Each row is a point on a landscape with many valleys, with its height.
A ball rolls from a point to the lowest of its 2 nearest points, and stops where none of them is lower. Distance is the straight distance between rows; heights are no part of it.
mor (h 45.9): [115 134 124  79 159  94 124 174 137 113 133 131 110 157 133 185 101 123
 167 139 165]
zogu (h 68.8): [139 143  95 165 147 126 139 101  99 171 149 121 178 144 129 121 111  82
 120 156 131]
nunu (h 66.5): [168  98 160 142  90 143 169  97 144  90 106 112 107  91 129 114 192 113
 145 132 101]
ziv (h 71.2): [130 151 165 131 107 153 140 184 114  53 110 121 181 137 103 151 111  91
 107 155  99]
Bav (h 65.5): [152  70 121  97 123 161  62 175 108 111 162 162 114 131 141  68 113 170
  87 126 130]
bosu (h 36.9): [143  73  55 168 125 127 155 101 130 158 173  83 106 142 155  80 102 150
 129 168 158]
nusat (h 67.3): [142  85 145 114 108 196  83 200  79 137 106 161 145 106 164  76 115 157
  71 108 141]
Pavug (h 53.1): [156 103 157 158  27 140 133 135 122 107 142 145 156 116 126  78 154 157
  77 129  82]
zod (h 45.6): [153  92 133 131 144 117 162 136 151 131 123 123  69 141 106 136 189 147
 200 155 164]
Zisad (h 45.4): [103 133 139 137 135 119 145 107 173 134  92 126  74 122 119 155 184 196
 174 123 161]
gem (h 74.3): [145 126 141 209 139 110 174  93 124 136 157 105 196 143 115 164 102  97
 121 134 107]
Pap (h 50.3): [161 101  86 141 111 154  89 122 125 131 177 137 151 143 110  59 111 143
  87 137  82]
daso (h 28.3): [127 136 124 149 151  87 152  64 136 159 106  97  85 124 137  99 173 141
 170 140 143]
gon (h 69.3): [147 126 143 113 129 195 131 190  83 138  86 129 175  99 132 132  98 107
  96  94 129]
latop (h 8.9): [ 89 158 121 113 108 108 144 150 104 106 171 122 156 173 136 160  73  66
 107 124 137]
vekon (h 47.7): [ 93 158 144 135  38 115 133 153 102 117 177 148 185 150 142 109 133  92
 117 147 104]
tosa (h 42.6): [110 115 119 102 157  86 126 130 148 106 172 135  72 177 116 131 145 132
 173 152 146]
tatos (h 63.7): [158  83 105  89 164 150  87 172 128 116 144 140 106 133 126 107  93 158
 128 126 139]
Lazo (h 24.0): [122 151 104 154 178  61 129  51 145 172 130 107 114 133 131  91 135 131
 145 152 132]
Mevu (h 75.3): [134 150 155 123 125 126 181 158 133  56  92 106 155 134 128 184 101  82
 132 140 117]
Dip (h 41.8): [160 106 171  90 150 126 119 153 145  85 110 142  94 106 114 143 170 129
 151 124 124]
kinot (h 58.2): [100 153  97 123 144 110 112  78 157 153 111 128  95 129 128 126 111 169
 124 102 126]
Vom (h 24.9): [ 84 180 144 107 128  97 127 120 117 143 130 130 141 139 126 164  97  71
 114 102 128]
Letip (h 62.8): [138 129 112 110 192 152 108 118 130 172  58 131 111  88 142 125 148 158
 167 123 148]
Bubep (h 6.2): [ 66 186 165 118  88  96 149  90 136 150 113 111  94 129 123 133 152 147
 120  54 125]
Nopor (h 50.6): [124 142 169 135  33 124 114 138 106 130 165 163 173 125 137  87 153 122
  87 129  86]
dofof (h 15.7): [106 135 137 110 107 148 153 167  83 133 110 116 137 119 154 156 140  88
 148 116 170]
Vid (h 51.9): [109 131 111  89 163 120 105 183 133 138 123 144  80 144 120 166 122 174
 167 128 180]
Punof (h 29.5): [151 115  87 176 152 108 135  56 139 184 161 113 122 132 117  86 118 128
 121 139 117]
Vivu (h 68.2): [140 128 141 115 129 209  94 199  82 146 107 153 192 108 138  89 111 123
  83 129 117]
kav (h 48.2): [130 101 113 132 141 137 124 120 161 146  91 119  73 113 122 125 145 209
 154 107 143]
bok (h 58.3): [ 91 134  81 103 170 140  76 129 170 129  94 145 108 124 139 172  75 188
 129 127 159]
tapug (h 63.8): [150 153 113 150 169 137 130 101 114 199 110 119 177 120 123 151  94 103
 116 109 127]
nisep (h 65.3): [143 137 170 164  88 153 141  81 123 175 106 131 136  83 110 132 156 102
  96  61  95]
Vupav (h 18.4): [126 115 200  95  99 119 111 158 108  97 141 159  91 119 134 132 180 115
 107 100 142]
Nelor (h 49.9): [119 107 119  93 153 154  92 185 135 163 126 146  70 117 120 138 105 201
 136  88 173]
gub (h 67.7): [152 130 147 194  99 166 162  58 106 187 126 113 170 104 114 142 160 109
 116  92  93]
zap (h 36.6): [ 64 181 138 118 151  84 132 116 131 142 100 126 112 141 141 165 149 151
 166 127 183]
zifut (h 54.1): [140 156 131 105 152 103 114  80 142 136 127 136 120 116 117 122 147  95
 129 123  97]
Tefaf (h 60.5): [178 106  99 105 203 161  93 123 151 146  93 141 106 104 131  98 131 159
 145 124 108]
mot (h 54.0): [163 114 104 115 142 151 104 108 120 117 139 135 139 115 129  66 165 106
 134 171  85]
sebi (h 45.7): [171  70  79 156  99 177 118 147 128 110 141 121 145 132 125  40 114 169
 114 167  91]
Ruku (h 60.2): [164 136 134 105 148 166 103 158 121  82 123 144 172  98 122  82 160 117
 123 195  82]
Puti (h 55.1): [ 84 128 102 125 120 128 101 112 182 107 102 143  92 124 134 181  78 194
 106 102 140]
dodir (h 65.9): [143 157 153 113 156 158 113 177 105  56 119 122 184 121 115 122 136  93
 125 202  80]
Moz (h 30.1): [109 153 142 139 107 113 143 143 149  87 183 128 168 182 116 167  63  76
  99 108  95]
zuk (h 4.7): [ 92 168 142 153  93 102 172  82 127 171 103 102 122 114 137 153 141 111
 126  83 136]
Liga (h 35.0): [149  99 111 153 172  95 161 106 140 139 117 100  88 131 147 121 164 147
 193 169 180]
zotes (h 50.8): [137  88 152  88 160 149  70 195 115 152 145 166  63 140 107 110 141 178
 112  96 166]
Val (h 65.2): [130 123  97 171 139  70 168 102 135 103 171 104 150 176 131 123  88  86
 128 187 135]
nabu (h 69.9): [131 124 105 197 138  77 179 118 135 141 151  92 173 153 122 151  63 105
 123 150 155]
pur (h 32.0): [ 70 193 141  88 154  86 114 112 112 142 126 126 109 145 139 150 130  95
 152 116 150]
Geped (h 29.4): [144 110 182  83 123 126 116 183 118  59 119 147 122 114 124 152 137 109
 118 118 131]
Vure (h 73.9): [135 137  98 175 152 132 139 130  93 130 168 112 200 168 114 125  92  90
 128 199 126]
Mifas (h 61.0): [130 159 162 115 109 127 100  95 113 156 146 149 139 102 119 105 170  82
  98 107  82]
voko (h 41.5): [153  56  67 150  98 157 149 127 126 117 158 109 100 140 147  62 131 161
 144 162 133]
Vuv (h 78.9): [128 170 165 128 128 104 178 120 154  99  67 126 155 105 138 203 120  91
 137 119 121]
vasu (h 71.9): [153 125 157 201 109 167 162  92 108 140 142 113 202 128 111 158 141 113
 115 123  79]
Zil (h 72.1): [174 120 143 164  92 172 168 102 126 124 104 113 165  88 123 106 193 110
 124 152  87]
Volog (h 57.6): [146  88 150 128 103 114 166 112 138  94 134 117  82 127 130 132 197 121
 179 140 135]
far (h 23.5): [116 116 138  79 115 146 122 201  87 112 138 129 120 131 142 151 131 115
 144 128 181]
kog (h 51.6): [123  90  83 119 143  95 135 133 118  97 182 115 105 177 138 113 111 107
 154 176 155]
Zud (h 45.1): [159 131 133  83 179 126  90 106 135 109 141 146 108 109 117  97 165  91
 138 147  96]
sunu (h 33.1): [117 123  65 168 138 105 136  82 140 191 157  98  97 143 136  90  89 160
 131 130 148]
bib (h 66.6): [127  92 112 107 101 157  84 177  88 148 155 144 110 120 146  85 100 149
  78  90 148]
Gimu (h 59.0): [128 117 106 130 137  90 150 108 140 105 141 115 122 159 126 136  92 106
 130 148 128]
nibor (h 71.0): [154 118 120 151 102 201 150 171  82 128  84 112 184 104 136 112 128 117
 119 142 114]
Nav (h 56.2): [163 112 194 191  45 155 139 119 138  96 146 146 169 103 106  99 160 136
  70 114  52]
pob (h 43.5): [ 90 147 148 114  61 106 145 130 103 111 158 134 138 139 146 122 164  67
 126 137 125]
rege (h 60.3): [128 152  98 150 142 131 120  75 148 201 104 124 132 109 111 142  97 150
 105  94 115]
sema (h 48.4): [102 144 152  73 134  92 121 161 120  78 152 139 116 158 134 164 125  77
 148 136 141]
Durib (h 11.1): [ 96 130 166  84 115 108  98 156 118 119 150 141  72 140 113 130 141 143
 124  86 148]
Kugi (h 40.8): [ 64 174 135 123 148 118 116  89 150 141  90 131 111 135 118 153 191 196
 140 112 168]
tibe (h 45.8): [ 96 151 121 133 116  77 134 118 181 105 163 132 128 175 127 170  41 113
  94  93 110]
raz (h 52.5): [160 118 132 106 163 119 118 104 178 102  81 136 107 102 119 152 144 154
 154 129 117]
vug (h 49.2): [126 103  98 119 164 169  91 146 164 162  80 144  81  94 129 126 118 229
 140  93 145]
bozu (h 28.7): [150 124 122  87 185 102 105 131 148  91 150 139 104 146 120 139 135 112
 164 164 125]
bulez (h 7.9): [ 69 167 152  93 112 111 102 126 129 146 123 131  83 126 119 140 131 175
 116  57 144]
gita (h 61.3): [139 105  77 106 167 126 101 140 155 127 117 125 115 133 126 137  55 172
 121 121 137]
kad (h 73.1): [162 132 120 171 100 200 146 141 105 139 112 131 206 104 132  96 159 124
 128 168  84]
mukem (h 34.2): [ 97 136 152  83 102 102 109 146 110  85 176 148 113 145 140 121 173  79
 143 146 132]
movi (h 52.0): [ 53 155 109 132  96  95 120 116 181 116 137 135 105 154 133 178  47 154
 101  94 135]
nom (h 8.7): [ 99 149 146 151  84 128 187 124  86 161 107  99 155 110 146 165 137  75
 129 110 158]
zalav (h 57.5): [179 107  98 134 171 142 116  90 181 123  64 132 119  92 120 132 111 180
 137 121 108]
Met (h 15.8): [121 163 135 165 142 101 175 120  94 162 101 106 172 117 143 167 113  68
 135 131 168]

Two balls start at each pair of points below. Name the first point that both come to, or write never.
Mevu / vasu -> Zud
gem / Vure -> Val
kad / sebi -> never
Tefaf / kav -> never
Bav / vug -> latop

Call two points neighbours if one is among the 2 nearest of the other. Go from one point of each pair to the other, from neighbour to neighbour, staying as low as possible. Name the highest point that can't be avoided.
Lazo / Zud -> mot
latop / Lazo -> kad
latop / mukem -> Vid
mor / mukem -> sema
